Points on a hilly landscape, in no order, each with its height.
From any point a ball takes the steepest step (drop divided by distance) to one of its 4 nearest points. It stops when none of these is lower. Distance is the straight distance between rows; heights are no part of it.
J_109: [ -8   3   7   8  34 -10 -24   2  18 -12   7 -19]  (h 17.9)
J_58: [-13  -5  13  -5  -9 -17   3  -4   3  13  -3  -2]  (h 72.7)
J_96: [ -4  -7   1   5   8   8   4  -2  14  -6   4 -15]  (h 35.1)
J_640: [ 20   2 -30   7 -40  25  33 -15 -34  18   1  17]  (h 31.6)
J_490: [ 18  -8 -14  12  15  45  -5   7  19 -38   8 -25]  (h 42.2)
J_883: [ 14  -8 -15   5   8  40   4  12  13 -27   8  -9]  (h 40.6)
J_355: [-14  -2   7   7  16  -6 -10  -3  12  -3   9 -14]  (h 48.9)
J_220: [  7   7 -11  -9 -21 -21  16  -9 -37  20  -6  27]  (h 42.0)
J_636: [ 10   0  -3  -8 -12   0  10   2  -2   6  -2  12]  (h 53.2)
J_52: [-26   4  31  -8 -18 -52  -3 -12 -21  28 -18  15]  (h 49.3)
J_445: [  3  -6   1  13  16  24  -3   0  18 -16   6 -25]  (h 37.7)
J_881: [-1 -6  1 -7 -7  5 11  3  6 -2  0  0]  (h 46.6)
J_727: [ 18  -8 -20   6   3  51   1  15  13 -27  14   0]  (h 38.7)
J_531: [-15   6  23   1  35 -42 -33   7  29 -15 -15 -33]  (h 42.3)
J_673: [ 22   0 -15   6 -11  45   7   7  -4   2   5  18]  (h 26.5)
J_973: [ 18   8 -16   2 -17  17  13  -6 -23  16   3  21]  (h 5.0)
J_179: [  8  -7  -6   7   9  29   3   4  18 -22   7 -17]  (h 40.2)
J_35: [-25  -1  16   0  -2 -22  -4  -4   1  12   1  -1]  (h 57.6)
J_396: [ 21   5 -15  -1 -12  24   6  -1 -12   8   2  23]  (h 8.6)
J_572: [11 -4 -6 -5 -8 14  9  6  5 -3  1  9]  (h 51.3)
J_415: [ 24   7 -25   8 -33  34  25 -10 -28  18   1  12]  (h 20.4)
J_404: [-18   7   9   0  32 -28 -24   5  13  -9   2 -16]  (h 30.5)
J_786: [-5 -7  9 -9 -8 -7  8  1  2  7 -1 -2]  (h 67.9)
J_575: [ 16   7 -22   6 -30  16  26 -19 -34  22   0  20]  (h 30.2)
J_751: [ 15  -4 -15   0   0  39   6  14   8 -15   8   9]  (h 34.7)
J_342: [ 24   5 -17   8 -19  38  12  -5 -19  16   3  19]  (h 25.4)
J_298: [ 18  -7 -22  10  11  56  -4  12  16 -39  10 -12]  (h 42.1)
J_83: [-38   5  26  -8  -3 -49  -9  -7  -8  20 -10  12]  (h 45.6)
J_643: [  5  -9  -7   3   2  22   7   7  13 -19   5 -11]  (h 33.7)
J_136: [ 10  -2  -4  13  18  31  -5   3  20 -26   6 -27]  (h 38.3)
J_383: [-12  -8   8   0   1  -6   1  -4   9   4   3  -8]  (h 64.9)
J_769: [ -1  -1   9 -12 -21 -25   9  -3 -11  16 -10   9]  (h 63.5)
J_945: [ 14   4 -10  -7 -14  -3  12  -6 -18  13   0  23]  (h 32.4)
J_556: [ 12   6 -18   1 -24   2  19 -17 -37  27  -1  25]  (h 37.4)
J_600: [-26   4  29  -8 -17 -49  -5 -13 -19  26 -17  14]  (h 49.6)
J_683: [ -9   6  14   2  34 -35 -30   8  25 -15  -7 -26]  (h 38.0)
J_592: [  4   0   5  17  37  13 -28   0  26 -21   7 -22]  (h 35.8)
J_695: [  9   1   2 -13 -16 -13  14   0 -13  11  -7  15]  (h 51.4)
J_484: [  0  -2   4  15  27  14 -16  -2  19 -15  10 -24]  (h 32.3)
J_911: [ -4   4   8 -13 -23 -45  13 -10 -31  22 -20  17]  (h 61.3)
J_841: [ 22   1 -14   3 -13  35   8   3 -10   8   4  20]  (h 21.2)
J_427: [-21  10  20  -4  28 -48 -24   7  13  -7  -9 -23]  (h 40.5)
J_407: [ 17  -8 -17   5   0  45   3  15   8 -21  11   5]  (h 37.1)
J_998: [-23   2   9   1  23 -21 -17  -1   9  -2   7 -12]  (h 38.1)
J_258: [-20  -3  12   0   3 -11  -6  -2   7   6   3  -7]  (h 62.3)
J_382: [-30   2  16  -4  13 -34 -15   0   0   6   1  -2]  (h 42.5)
J_563: [-14  -3  21  -8 -18 -31   1  -8  -9  20 -10   7]  (h 65.3)
J_167: [  0  -8   0  -1   0  13   8   5  11  -7   4 -12]  (h 4.2)
J_95: [-38   7  15  -9  12 -48 -17   2  -2   4  -4  -3]  (h 40.4)
J_126: [ 18  -1 -13   0  -6  30   9   9  -1  -1   6  18]  (h 26.8)
J_190: [ -3   2  16   3  42 -28 -35   9  34 -19  -9 -28]  (h 44.7)
J_939: [  7   4  -3 -12 -22 -22  14  -6 -28  15  -9  21]  (h 45.1)
J_772: [ 10  -6 -11  -2  -1  28   9  11  10 -14   8   3]  (h 39.7)
J_87: [  5   5   7 -14 -22 -30  11  -8 -20  16 -12  13]  (h 53.0)
J_366: [-31   7  13  -6  21 -43 -20   4   7  -4  -3  -9]  (h 37.2)

Where does a ball stop that starts at each point below?
J_751 | J_973
J_258 | J_167
J_572 | J_973
J_673 | J_973

Two balls start at each pair of points below. Name the first point that both come to, or write -.
J_772 / J_636 | J_973
J_727 / J_841 | J_396
J_490 / J_407 | -
